Each row is a point on a tangle of strands that fork, close into loops and nearly touch. The rows are in no order.
Two points are linked if the straight distance between their rows is under 81.5. Some points are linked to none.
rada: [ -3 -10   7 -27 -12 -15  20  38  -3  14  13 -33  33   3  35 -14   6 -34
 -35  -3]
golaf: [ 33   9  -5  29  -6  19  31  -5  44  25 -17 -53 -12  17 -23   6  18  -2
 -33 -43]
gen: [ 75 -36   9  -3 -42 -19 -51 -25 -35 -12 -18  26 -25  46  13 -29 -23  26
  35   1]
dof: [-71 -12  10  16  46  18 -22 -29  15 -26  41 -36 -11  -6  10  21  -7 -14
  15  17]
visan: [ 33  38  13 -33  11  -4 -12  -2 -12   9 -51 -19   4  -8  39  -3   4  11
   8 -24]
Muf: [  2  35 -23 -10  24  27 -31 -37  18 -23 -34 -29  -2  56  12  22  20  17
  32  -3]
ziz: [-62   5 -44   6  -3 -16  21  38  -4  43  26  65   2 -44  11   9 -11   5
  53  18]
mozad: [ -7  -1  23  26  22  31  34 -21  23  11  -4 -27 -22 -42 -19   1   8   8
   0 -37]
Pofal: [  4 -15  45 -15  19 -29  29  -6  -9   3 -42  20 -11 -41  11  -2 -14   1
  23  14]
Bitas: [ 30 -14  -3 -21 -41 -10  10  34  -9  21   5 -35  18  41  36 -11   2 -18
 -21 -12]
Rukov: [-18 -28  34  14  19  18  18 -58  19 -31  16 -32   1 -11 -11  -6 -14   3
  27  -5]
dedog: [ 10  38 -12 -46  -1 -18   0  -3 -27   0 -40  10  27  -1  50 -14   9  11
   8   0]
koza: [  8 -15   0  40 -14  19  13 -28  54   2   4 -69 -18  32 -23  -2  36  -1
 -42 -22]
sem: [ 25 -39  57  12  -7 -16  31 -22  39   7 -51   8  -9 -34 -29   1   6  32
  19 -48]
Kamo: [-53 -10 -32 -45 -13 -22  26  22 -20  14  10  54  28 -12  25   3 -10   5
  25  37]
Zat: [  4  15  39  13  29  33  17 -10  38  -1 -22 -36 -13 -32 -25  17  -5  12
  15 -65]
Vas: [ -9 -31  27   5  12  -5 -60 -25   3 -56  22 -27  13  57   0   8  -6  -9
 -10  50]
feki: [ -4 -20   8 -46 -14  13  40  22  12   9 -10 -35  36  -1  11  23  18  10
  37 -62]
vir: [ 11 -11  32 -41 -24  16  26  35  35  15 -42 -39  23  -2   9  23  16  22
  26 -77]
Ker: [  9  62 -45  11 -13 -14  19  36 -29  29   6  70  -8 -32 -12  -2   5  -5
 -45  14]
Namub: [-50  38 -47 -22  11 -16  28  17  -1  41  -2  65  12 -60  22   0 -14  14
  43  -3]
Guvi: [-49   2  -4  16  10 -15 -88  16  -9 -37  65  18  31  26 -43  46  20 -25
 -50  40]
sobun: [ -8  61 -41 -33   8  -1  10   0 -34  -4  -2  59  13 -17  25 -13 -14  17
 -18  29]
Tol: [ 38 -49  35 -11 -16 -18 -20 -17 -33 -15   4   5   9  12  29 -35 -28   1
   6  41]
sonul: [-53 -14  24   9  32  -2 -39 -23   5 -47  33 -29   7  23  12  12   5 -18
  -3  44]
zota: [  6  65 -46 -41   3  -1  -3 -12 -16  -6 -31  35  31  -3  47 -16  -6  23
  -4   3]
deki: [-23  -6  19   8  28 -24 -75   9  -6 -49  44  14  13  29 -20  26  17 -21
 -57  40]
ruf: [  8  39 -52 -17 -16 -18  24  40 -23  22   5  41   7  -1  -4  -9  18  -1
 -54  11]
vesin: [-22 -11 -18 -37   3 -28  31  46 -10  16  12   6  31 -18  39 -21   6 -31
 -23  19]
keze: [  8 -24  26 -17  -1   0   8  -8 -24 -21  11   2  17  19  20 -13 -29  -8
  21  22]
tubu: [-28  18 -15  44  18  18 -35 -49  14 -28   5  -5 -38  35 -20  37  16  11
  24  26]
leze: [-25 -29  14  48   3 -11 -41 -31  25 -33  28  -8 -20  31 -37  24  19   1
 -46  44]
vibug: [-25 -32  32  16  27  19  29 -39  -2 -29  21 -11  -8 -49  -7 -10 -32 -12
  32  11]
lasi: [-10  22  26 -41  50  14  -1 -18 -20 -19 -23 -22   4 -30  20  -4 -17   4
  25   3]
kuz: [ 11 -33  21 -16   3  -5 -52 -15 -13 -53  37 -12  32  49   5 -22 -27 -19
 -11  42]
mas: [-60  10  13  25  52  17 -18 -12  39   0  31 -47 -14 -17   2   3   0 -29
  -3  -1]
bap: [-19 -29  32  29  29   4  34 -22  -8  -6   0  21 -30 -60  -8 -10 -26 -25
  29   8]
givit: [-49 -16 -28   2   7 -13  21  29  -5  32   5  62 -26 -31 -11  17 -11 -18
  38  39]
Gev: [-15 -22 -20 -37 -10 -37  11  31 -32   7  -9  68  13   4  -7  11  -8   9
  24  48]
Relu: [-44   7 -17  61  13  19 -29   2  51  29  54 -41 -31  -5  10  32  45   2
   5  13]
Kobap: [-25  -7 -22  36 -24  23 -49  -9  17 -30  75   7   5  42 -57  27  -2  -5
 -16  27]
Tosi: [ 38 -15   9  -2 -28 -20   7   6 -17   8 -35  43   0  24  -5  -5   0  10
  16  18]
lirop: [-15 -32  39  32  24 -18 -66 -12  14 -48  23   3 -15  22 -25  13  22 -17
 -68  49]
pebin: [-18  24  -1  11  23  22 -39 -40   0 -17  -7 -14 -17  43   1  38  28   9
   6  23]
buzi: [ 15  12  41 -44  37  -1  -3   4  -8  -7 -36 -40   2 -37  34   3 -10  12
   5 -26]
Vipu: [ 26  26  -2  11 -19 -36  17  19 -11  22 -50  69  -8   6 -19   8   2  12
  23  18]
tetem: [-48  17  -3  -6  53  27  16  14   9   8  19 -51  -2 -60  30  -3 -19 -14
 -12 -32]
pefa: [  0  -6 -41 -49 -38 -37   2  43 -36  11 -15  50  28  28  -2  10   7  20
   7  29]
zadi: [ 59 -29  21 -14 -50 -45 -33  10 -44  17  -4  37 -30  22   7 -24 -27   7
 -20  26]
sovid: [ 64 -18  41  13 -35 -21 -16 -22  29  10 -65 -13 -16  -1  -7 -10  -3  37
  24 -72]
peka: [-31 -14  10  42  21  -2  37  -6 -18  20  -3  54 -46 -63 -11 -10 -26 -23
  11  15]
togi: [-56  -5 -13  35 -18   2 -73   8  15 -22  89  14  26  30 -45  40  16 -18
 -18  30]
moza: [ -6   4  17  52  19  27  46  -2  44  39  19 -40 -41 -55 -19  -9   6 -15
  -8 -31]
Lar: [-20  28 -18 -13  20  23  17  -3   9  -7   9 -38  16   7   7   1  16 -15
  11 -18]
Sumom: [ 42   0 -30 -23 -30  13   4  13  -2  12 -14 -37  22  45  32 -10  15  -6
  11 -28]
sef: [ 35 -17  31  -6   9  24   3 -16  36   0 -22 -72   6  21  -4   5  14   7
   8 -48]
niv: [ -9  11  16  -7  29  27   1 -15  24  -2 -10 -70   2  14  -2  18  14   2
  -6 -31]
gubuv: [ 52  25 -44 -44 -26 -15 -24  38 -36  22  -7   4   6  28  26 -21   7   6
 -68  -1]
boz: [ 28   0  60 -17  29 -21  14   1  -5   9 -50  -7 -15 -47  19  -3  -6   5
   7 -18]
Bev: [-24  -2  -2  41  10  12 -30 -15   6 -28  48  -5  -9  35 -42   9   0  -9
 -29  37]
vezin: [-15  22 -11 -25   2  27  34   6   3   5  -4 -33  35   1  17  -1  -1  13
  38 -36]
Vute: [ 40  17 -57 -49 -38 -14 -28  38 -44  -5  20  13  34  26  13 -23   5  -5
 -47   7]
getam: [ 50 -17  37  -4 -21   8   6 -23  37   4 -48 -41  -1   4  -7 -10   1  29
  -2 -67]
Buvaf: [ 23   5  50  16   2   4  27 -19  23 -13 -47  -2 -14 -39 -19   9 -14  23
  32 -49]
sado: [ 40 -46  55   2 -26 -47  -3  -4  32  13 -72  -2  -3 -11 -14   1  -1  47
  40 -54]
saz: [-71 -11 -52 -33  -5 -20  23  28 -26  12  29  53  26 -35  25  -9 -27 -23
  -2  36]
Tebof: [  9  42  25 -18  21  25  22  15  26  -1 -36 -37   2 -27  -9  20   6  21
  11 -83]
suvi: [ 83 -31 -20   1 -62  -1 -41 -13  -9  -1 -25  22 -20  59  -4 -43 -11   9
  24 -19]
Viv: [-29  18  -4 -35  32   1  20  -2 -26  -1 -10  17  18 -42  26  -3 -20   4
  31   8]
Tun: [-24  12 -21  58  19  37  13   2  45  34  58 -44 -23  -9 -15  10  28 -12
 -21  -6]
mopa: [ 83 -14 -27   0 -46  11 -30  -2 -21   1 -20  32  -9  46 -29 -12  -3   4
   0   6]
daz: [-59  19 -34  -9  22   7  18  15  -7  40   4  26   6 -77  38  -9 -13  -2
  42 -26]
Famev: [ 48  21 -46 -33 -16  24 -10  -2  13   1 -39 -39  27  57  16  -5  19  -8
  45 -52]
tuka: [ 36  39 -32 -13   7  27 -24 -30  19 -19 -54 -30  11  44   7   4  15  -2
  44 -40]
rifu: [-23   3   8 -38  19 -31  20   7 -23  18 -41  44   4 -39  17   8 -14   1
  34  16]
nolu: [ 28  63 -12  23 -13 -18  22  29 -17  29 -24  78 -14 -16 -19   6   5   5
 -21  16]
benez: [ 11 -40  29  10 -20 -27  35  18  -5  22  -1  14  -7  -7  -3 -13   3 -12
 -24  10]
namo: [ 66 -23   5  12 -52 -23 -12   5 -35  -2 -15  37 -14  23 -22 -15  -9  14
 -17  16]
Nenut: [ 30  41 -43 -23 -15 -22  11  37 -31  38 -19  27  14   7  33 -20  21   9
 -46   5]
geni: [-47  -2 -28 -13   8 -14  37  42 -29  21  30  32   7 -34  26 -11  -3 -34
 -22  14]
sed: [ 37 -10   2   7  -8   1 -27 -20 -33 -43  10  16 -13  19 -43 -10 -16   1
 -45  39]
ziv: [ 21  23  25  -8 -15  20  27  11  32   0 -55 -25  14  -1 -14  18  18  25
  40 -87]
nunik: [ 33  12   7 -16   7  -9 -29  -9 -45 -35   2  12  -8  19  -2 -16 -15   4
 -17  43]
Seto: [-52  -7 -14  20  27 -17  33  27 -12  47 -15  56 -32 -48   9  -1 -18 -25
  14  12]
gis: [-44  15 -22  65  -2  25 -51  15  36  23  60  -8 -33  -7 -13  39  48  16
  -5  29]
petaf: [ 15 -20   8  32 -16   2   1 -13 -22 -39  36  23 -11  -9 -43 -17 -15  -8
 -32  31]
nupif: [-21  -1  11  42  23  19  31   4  43  28  42 -53 -33 -23  -9  -7  15 -34
 -40 -20]
kilum: [-10 -17  -8  47 -11  21  23 -27  47  -7  35 -47  -5  30 -29   4  16  -5
 -13 -21]
kabak: [ 18 -37  -3  45 -35  17  18 -20  -1 -34  43  20   0  20 -62 -18 -17  -1
 -26  14]
vazek: [ -9 -26  14  -8  -2  14  -1 -21 -14 -52  32 -15  37  35   6 -13 -31 -17
  25  33]
votu: [-12   1 -14  60  -4  32 -16 -50  27 -15  10  -4 -30  41 -42  15  11  24
  25  22]
zital: [ -5   2  10  21   8   0  43  10  19  27  16 -40  -2 -12   4  -9  28 -30
 -37 -16]
rade: [ 11  44 -17  -6  23  11  -9  -6 -42 -22  -4  36   0  -3   3 -11 -21   9
 -12  44]
Rul: [-57  20 -23 -26  37  22  20  17   4  30   6 -20   5 -85  44   0 -13  -6
  15 -48]
tepu: [ 17   7  -7   1 -17   5  49  23  17  39 -12 -33   8   7   6  -1  24  -9
 -18 -32]
puv: [-12 -26  10  36  -2  28  12 -48  41 -18  30 -38   1  13 -27  -6  -8   6
  18   2]
Fuzu: [ 27 -13 -33 -46 -48 -32  -1  47 -39  12   9  33  31  19  -4  -8   0   1
 -37  25]
roso: [ 56 -39  33 -16 -37 -29 -52  -2 -60  -3   5  24 -24  33  28 -27 -33  10
   8  29]

A tip is a point with one link. Name the tips that can be reached along the links from each point below, in the order of the rows.
keze -> mas, votu
feki -> tetem, gis
zota -> kabak

How many points has the smallest loop of links through each point below? Write - if it is on no loop.
ziv -> 14
leze -> 7
rifu -> 6
Vute -> -
gen -> 6
moza -> -
nunik -> -

Name the points in between on the shortest way along the links from the first point to the second, in order.
vir / Seto -> ziv Tebof Zat mozad moza nupif zital tepu golaf koza kilum puv Rukov vibug bap peka
namo / Fuzu -> Tosi Vipu nolu Ker ruf Nenut gubuv Vute
keze / vesin -> Tol roso zadi namo Tosi Vipu nolu Ker ruf Nenut gubuv Vute Fuzu pefa Gev Kamo saz geni
dof / suvi -> sonul Vas kuz vazek keze Tol roso gen
